A landscape with many valleys, sampled at points; each row gives a point and its height.
A ball rolls from a point to the lowest of its 2 nearest points, and stops where none of them is lower. Distance is the straight distance between rows; heights are no part of it.
Z_886: [-32,-43,11,0,27,-2,-24,30,8,11,-8,16,-2,6,14,-44,-13,1,1,-2,25,-14,-22,-1,-2,17,-11]  height 484
Z_699: [0,22,4,-28,30,22,6,-16,-18,-14,7,6,-14,-13,-10,1,-17,12,-11,8,-43,0,-21,-2,1,-29,2]  height 684
Z_80: [-24,13,16,13,7,-9,33,13,-9,1,3,39,-1,-21,12,43,53,12,-17,-28,25,-19,54,27,21,13,5]  height 320
Z_977: [40,-1,29,-1,-40,3,-26,-9,2,19,17,-5,-1,8,23,-8,-27,4,14,-18,-12,7,-19,8,-45,-27,-28]  height 549
Z_365: [18,-6,-22,0,-3,-15,37,-20,-7,6,11,-28,7,24,-28,8,1,27,-3,41,6,-12,19,-37,5,-28,-1]  height 751
Z_933: [-2,-11,6,-3,-24,9,15,5,-8,-5,4,-1,5,-11,8,3,40,-4,3,11,25,-7,20,-27,0,-8,-11]  height 489
Z_126: [-3,33,16,5,-33,19,4,-14,9,-4,18,2,-11,-7,-2,8,3,-2,-29,3,-13,10,-36,11,22,17,29]  height 624
Z_834: [25,6,17,-2,-17,20,2,9,1,-2,4,5,-8,20,13,-24,26,-10,-1,16,-35,23,-9,18,-48,-39,2]  height 250
Z_16: [35,3,-15,6,0,-1,41,-19,0,0,6,-13,-2,2,-13,4,-7,27,-11,25,-24,-18,7,-39,11,-42,8]  height 721
Z_707: [-7,24,27,-7,-41,7,-9,11,-3,0,2,4,-7,-3,8,14,23,2,-17,-2,6,11,-40,30,25,44,33]  height 556
Z_313: [11,15,24,-41,10,2,-27,-39,-8,7,15,0,-15,-15,-14,21,-37,0,20,-31,-33,8,-23,-3,-21,-11,-15]  height 653
Z_571: [4,21,-24,14,15,10,-22,-4,9,16,-9,-23,-14,29,-20,13,-22,-20,13,0,-49,12,-2,7,-28,7,8]  height 557
Z_72: [18,-12,-24,33,-14,-22,-4,22,26,14,-21,-22,15,21,10,-15,-17,-12,-16,14,5,-1,-18,8,11,45,24]  height 726
Z_668: [1,24,-15,-15,31,21,9,-4,-35,-10,-1,1,-12,0,-18,28,0,20,-14,26,-50,0,-4,3,1,-19,12]  height 722
Z_99: [20,6,-39,10,18,1,28,-23,13,-3,-1,5,-2,8,-27,-13,-21,16,-18,14,-26,-16,-1,-41,23,-45,1]  height 680
Z_533: [30,12,-4,-9,2,15,18,-12,0,-20,10,21,-7,-14,4,5,7,-18,14,5,-26,29,14,-11,-36,-62,-27]  height 233
Z_828: [8,26,8,17,-22,-7,-37,12,16,-3,-13,-2,-14,-6,11,-15,-12,-12,-2,-28,7,20,-39,18,-1,58,9]  height 325
Z_142: [-5,-20,-1,0,-12,23,20,13,20,19,-8,-12,-15,24,-6,-7,37,10,-24,25,11,-18,-19,-21,7,2,24]  height 374
Z_333: [24,9,-5,-3,-31,-11,42,-33,-1,10,32,-16,-6,-12,-6,41,-15,20,-2,6,-3,-8,7,-20,26,-7,0]  height 880
Z_808: [-10,-3,23,-22,28,19,-12,-12,-13,8,15,-8,-7,-5,-5,-11,-20,15,-15,13,-31,-10,-33,-1,-19,-28,-5]  height 636
Z_39: [19,-1,-13,-1,-28,-23,30,-25,1,-4,13,-20,11,-15,-19,41,-19,3,19,-4,39,-3,32,-18,25,-5,-8]  height 864
Z_89: [23,-26,-5,-13,3,-21,-5,-23,-11,20,7,-34,27,16,2,-6,-45,7,29,14,4,-1,-6,-14,-20,-3,-11]  height 351
Z_565: [-17,5,2,3,-22,21,-16,7,25,-10,-3,13,-2,2,2,-30,-9,-21,-9,-11,15,1,-31,1,11,8,6]  height 612
Z_790: [11,-7,2,12,-39,-35,33,-25,12,3,4,-6,16,0,-22,-1,-28,2,26,-4,49,-4,31,-24,19,-1,3]  height 846
Z_408: [-8,-19,-12,11,-5,-4,31,12,10,23,-17,-31,-5,23,-6,4,33,14,-10,26,22,-27,13,-15,26,21,32]  height 269
Z_254: [-19,-6,14,-20,-5,26,1,-2,-7,-19,11,7,1,-2,-6,-9,31,-4,-2,6,22,-6,4,-21,-6,-27,-24]  height 539
Z_964: [-29,21,-15,-6,25,7,4,14,-32,-29,-12,16,2,-7,-27,24,41,-2,-9,-5,6,3,34,39,19,-7,10]  height 260
Z_538: [12,12,-23,20,0,12,24,-19,32,-1,11,15,-1,4,-10,-29,-12,-7,-28,7,-20,-16,-20,-32,22,-43,-3]  height 619
Z_325: [-5,15,12,16,-7,-13,-36,10,8,0,-15,2,-9,-18,21,-3,-22,3,15,-32,3,17,-3,14,13,62,15]  height 432
Z_988: [-11,15,-20,1,8,-10,41,21,-34,-9,8,16,3,-18,-14,60,55,4,-15,-19,24,-14,42,18,4,-3,-11]  height 232
Z_881: [19,19,-4,6,-1,23,3,-17,19,-21,4,29,2,-6,-3,-23,-10,-19,7,-5,-26,15,0,-9,-19,-68,-11]  height 368
Z_688: [1,-15,-34,-17,23,5,9,-4,-31,-9,-1,-21,11,16,-24,14,10,30,-10,30,-4,-13,10,-31,3,-27,-19]  height 779
Z_501: [-31,-28,32,-28,8,17,-25,27,-6,0,-5,5,-4,4,5,-35,11,-3,3,0,26,-7,-28,5,-23,-3,-13]  height 587
Z_795: [-18,12,13,13,-7,8,1,22,18,-20,-22,19,4,-5,2,-5,36,-27,-19,-12,8,11,26,47,17,-3,27]  height 495
Z_876: [-25,19,30,-25,-23,22,6,-5,3,-19,22,15,-19,-6,-10,-3,15,0,-18,12,-6,6,-28,13,22,-21,15]  height 700
Z_416: [1,-22,-9,21,-2,-35,-4,18,20,14,-17,-4,13,12,10,-34,-30,5,0,5,23,-4,-12,-5,23,45,16]  height 678
Z_631: [9,27,3,10,-18,-2,-29,4,24,2,5,-5,-32,11,-2,-30,-24,-11,-11,-24,-18,22,-63,11,-16,44,-11]  height 130
Z_597: [-18,-8,26,14,25,-11,-41,9,9,9,-12,17,-14,-4,33,-8,-25,15,-4,-1,7,12,19,10,11,40,11]  height 538
Z_230: [-32,-25,-18,7,39,-7,-24,22,16,7,-16,9,-7,12,0,-36,-30,-15,17,-9,8,-5,-4,-3,-3,17,-16]  height 361
Z_61: [-13,20,2,-31,-2,1,-16,-21,-27,-13,23,5,5,-33,-6,44,-17,-3,17,-18,11,10,-5,-2,25,28,-11]  height 608
Z_594: [1,-3,-14,0,21,-9,30,24,-37,-9,-2,2,20,-16,1,39,53,-13,-9,3,1,4,49,19,-22,1,-15]  height 290
Z_846: [18,14,-13,20,5,-10,-6,-14,29,5,16,5,-24,3,2,-42,-34,-11,-20,-28,-37,19,-71,-3,-13,24,-10]  height 309
Z_700: [-14,-17,15,18,3,-3,13,22,5,21,-27,-2,3,3,17,13,27,12,-20,4,16,-15,22,4,25,35,32]  height 382
Z_912: [2,-26,4,-11,1,-3,-21,5,-16,15,-3,-27,14,11,19,2,-10,1,36,2,6,-8,12,-11,-29,0,-22]  height 242
Z_317: [9,7,37,-17,-16,-5,-35,-24,0,21,17,3,-17,-4,-4,-10,-29,3,9,-32,-27,3,-34,12,-35,-23,-16]  height 609
Z_83: [-20,4,-22,-18,26,26,-4,7,-40,-14,-4,-16,-1,11,-24,21,14,24,-15,24,-18,-12,4,-3,5,-12,-4]  height 752
Z_381: [14,9,-43,23,21,-5,-8,-11,12,5,-18,-36,12,19,-13,7,-25,-28,3,8,-30,12,5,6,-9,17,16]  height 601
Z_987: [-17,-4,-16,-14,34,-1,-31,7,-24,6,-19,-20,-3,4,-7,25,-16,-1,32,-9,-14,-1,22,9,-2,31,-2]  height 527
Z_909: [4,-18,19,1,-20,3,-32,15,1,8,-7,-4,12,2,30,-14,-10,1,28,-16,24,1,0,1,-11,9,-13]  height 364
Z_587: [0,-23,15,28,15,-26,-20,16,23,16,-15,15,0,8,34,-22,-30,19,-9,10,22,7,8,3,19,45,18]  height 614
Z_985: [-23,-4,12,-32,7,-13,-1,25,-33,-10,13,18,-3,-5,11,10,53,-12,36,0,0,18,33,31,-40,-4,-23]  height 444
Z_34: [39,-3,-3,41,-34,-25,-21,14,25,7,-24,-9,19,5,24,-12,-15,-10,5,-10,22,6,3,23,2,34,10]  height 768
Z_262: [-1,0,-21,20,30,-24,-24,-10,19,-3,-22,12,15,-12,5,-14,-35,-9,19,-8,17,8,38,-6,11,11,2]  height 371
Z_762: [-19,-9,12,12,-16,7,2,25,7,13,-25,4,-14,4,10,15,24,10,-21,0,15,-3,-21,15,30,47,41]  height 469
Z_387: [6,0,-7,2,3,11,4,11,-19,-5,-3,-14,12,11,3,27,31,-22,12,12,-14,16,26,18,-30,-9,-9]  height 354
Z_965: [-18,-7,-2,-3,-13,4,28,-1,-5,8,1,-1,-21,-1,5,14,55,22,4,-5,37,-32,32,-15,16,2,1]  height 443
Z_556: [-40,18,6,-6,11,2,2,18,-2,-35,-11,21,-6,-9,-11,-2,38,-8,-5,-5,9,6,28,47,28,-3,24]  height 388
Z_772: [-11,-8,21,-15,-5,-13,12,37,-27,-3,14,19,9,-2,25,17,56,-4,23,1,7,16,16,53,-29,16,7]  height 482
Z_206: [-24,7,6,10,13,-2,22,5,-14,3,0,21,-22,-5,9,34,52,33,-13,-13,30,-33,50,3,24,14,7]  height 389
Z_510: [-2,8,41,-21,-22,22,25,-6,-8,-8,26,20,-15,-11,4,5,19,16,-17,9,-14,-5,-18,-7,8,-40,1]  height 667
Z_5: [0,-2,-34,16,14,-16,9,-24,21,2,26,0,-4,1,-12,-43,-33,-28,-17,-15,-11,14,-60,-12,16,32,-16]  height 422
Z_38: [-1,-16,-3,-8,30,9,13,0,-2,10,10,-8,2,12,-5,-24,-15,12,-27,31,-27,-19,-34,-22,-9,-29,-6]  height 572
Z_118: [18,-5,13,3,-39,-1,-41,2,13,17,-1,-4,0,24,12,-23,-16,-3,17,-16,5,-1,-24,7,-29,3,-22]  height 474
Z_64: [-19,-16,-9,22,45,-14,-35,11,23,7,-25,25,0,10,16,-34,-29,-15,26,-18,8,6,31,-3,-3,11,-11]  height 179
Z_423: [32,-4,8,-2,-14,15,12,-3,-11,-3,9,3,-6,-4,21,-11,17,-14,6,17,-32,23,5,-13,-56,-35,-19]  height 119
Z_392: [0,-16,-3,-20,3,2,-1,15,-34,-3,-1,-8,5,-5,12,7,44,-16,26,20,-6,14,29,-6,-53,-6,-33]  height 402
Z_474: [-19,27,-10,0,0,9,30,6,-24,-27,14,12,1,-5,-24,43,54,-2,-14,-1,1,-7,21,34,10,-13,9]  height 137
Z_736: [-14,7,10,10,-15,21,-16,27,21,-12,-18,14,1,3,10,-15,19,-19,-9,-1,18,8,-8,16,6,7,19]  height 590
Z_575: [20,6,36,-12,-15,17,20,-17,-2,-5,20,19,0,-39,12,-4,-16,21,-11,-11,-23,-17,-25,-22,7,-48,1]  height 603
Z_289: [15,10,10,-40,8,0,-1,-45,-18,-1,25,-5,5,-25,0,42,-35,8,12,-14,-10,4,-21,-15,5,-2,-18]  height 644
Z_833: [-28,-7,29,-38,11,22,-22,1,-9,-20,10,5,1,-1,-3,-32,18,-9,3,6,18,2,-12,1,-25,-38,-27]  height 606
Z_321: [34,-7,11,-17,7,-5,10,-40,1,2,16,0,15,-31,2,-6,-48,15,-2,-5,-16,-15,-21,-33,3,-46,-11]  height 525
Z_54: [9,11,3,7,-11,21,-3,-23,31,-12,19,26,4,-6,-1,-34,-21,-18,-12,-4,-9,1,-29,-22,-2,-45,-12]  height 514
Z_44: [-15,-30,-20,3,17,11,17,17,11,10,4,-16,3,29,-14,-23,4,2,-23,36,-3,-21,-22,-20,10,-3,-3]  height 483
Z_59: [-2,3,-27,-3,30,-14,-19,-9,-2,-12,-26,-16,15,-13,-10,18,-22,-1,14,-7,6,4,24,-4,21,30,10]  height 471
Z_914: [-6,-10,1,1,1,23,-17,26,6,6,-11,-9,-7,35,3,-26,20,-20,12,14,-24,14,-8,17,-46,-10,-2]  height 393
Z_219: [-15,-3,-29,16,-3,0,-2,-5,27,1,7,3,6,2,-8,-30,-24,-22,-11,-4,7,-4,-28,-19,23,15,-1]  height 520
Z_129: [5,8,-35,10,24,-35,10,-19,2,-14,-33,-15,15,-12,-34,27,-18,9,-7,-9,21,-3,41,-6,40,19,22]  height 536
Z_505: [-2,7,-20,18,11,17,-10,15,18,23,-5,-10,-19,43,-10,-20,-11,-24,-2,10,-52,9,-16,16,-38,-9,7]  height 494
Z_367: [21,-22,11,27,-43,-30,25,-2,20,15,-9,-7,12,-8,11,6,7,10,10,-9,47,-6,33,-8,19,15,16]  height 821
Z_145: [44,-11,10,30,-49,-24,-5,13,13,1,-8,-6,26,-14,32,5,-9,-3,6,-11,36,13,20,7,7,16,-3]  height 796
Z_134: [3,1,-17,9,9,-32,30,-11,-19,-1,-18,-17,9,-13,-24,48,-6,24,0,-11,29,-17,58,0,36,18,16]  height 582
Z_169: [-25,13,10,-16,15,-1,-21,1,-33,-4,5,4,7,-19,3,41,-1,3,33,-12,-4,4,10,24,8,36,-1]  height 571
Z_942: [20,-19,-4,-13,-2,-11,2,-36,1,2,17,-18,28,-1,-9,-9,-41,6,10,11,8,-6,-6,-28,0,-25,-19]  height 437

Call two points neighbours if one is among the 2 nearest of the other. Go from one point of each pair to the other, from neighbour to neighbour, staying as low as possible. Name the highest point that can't be avoided.
Z_474 and Z_912 -> Z_313
Z_408 and Z_64 -> Z_876
Z_474 and Z_423 -> Z_833
Z_59 and Z_423 -> Z_381
Z_631 and Z_64 -> Z_565

Where does a ball stop that starts at each point below?
Z_575 -> Z_912
Z_317 -> Z_912
Z_668 -> Z_408
Z_688 -> Z_423
Z_565 -> Z_631
Z_333 -> Z_423
Z_39 -> Z_631
Z_772 -> Z_474
Z_72 -> Z_631
Z_833 -> Z_474
Z_876 -> Z_408
Z_571 -> Z_423
Z_985 -> Z_474
Z_736 -> Z_474
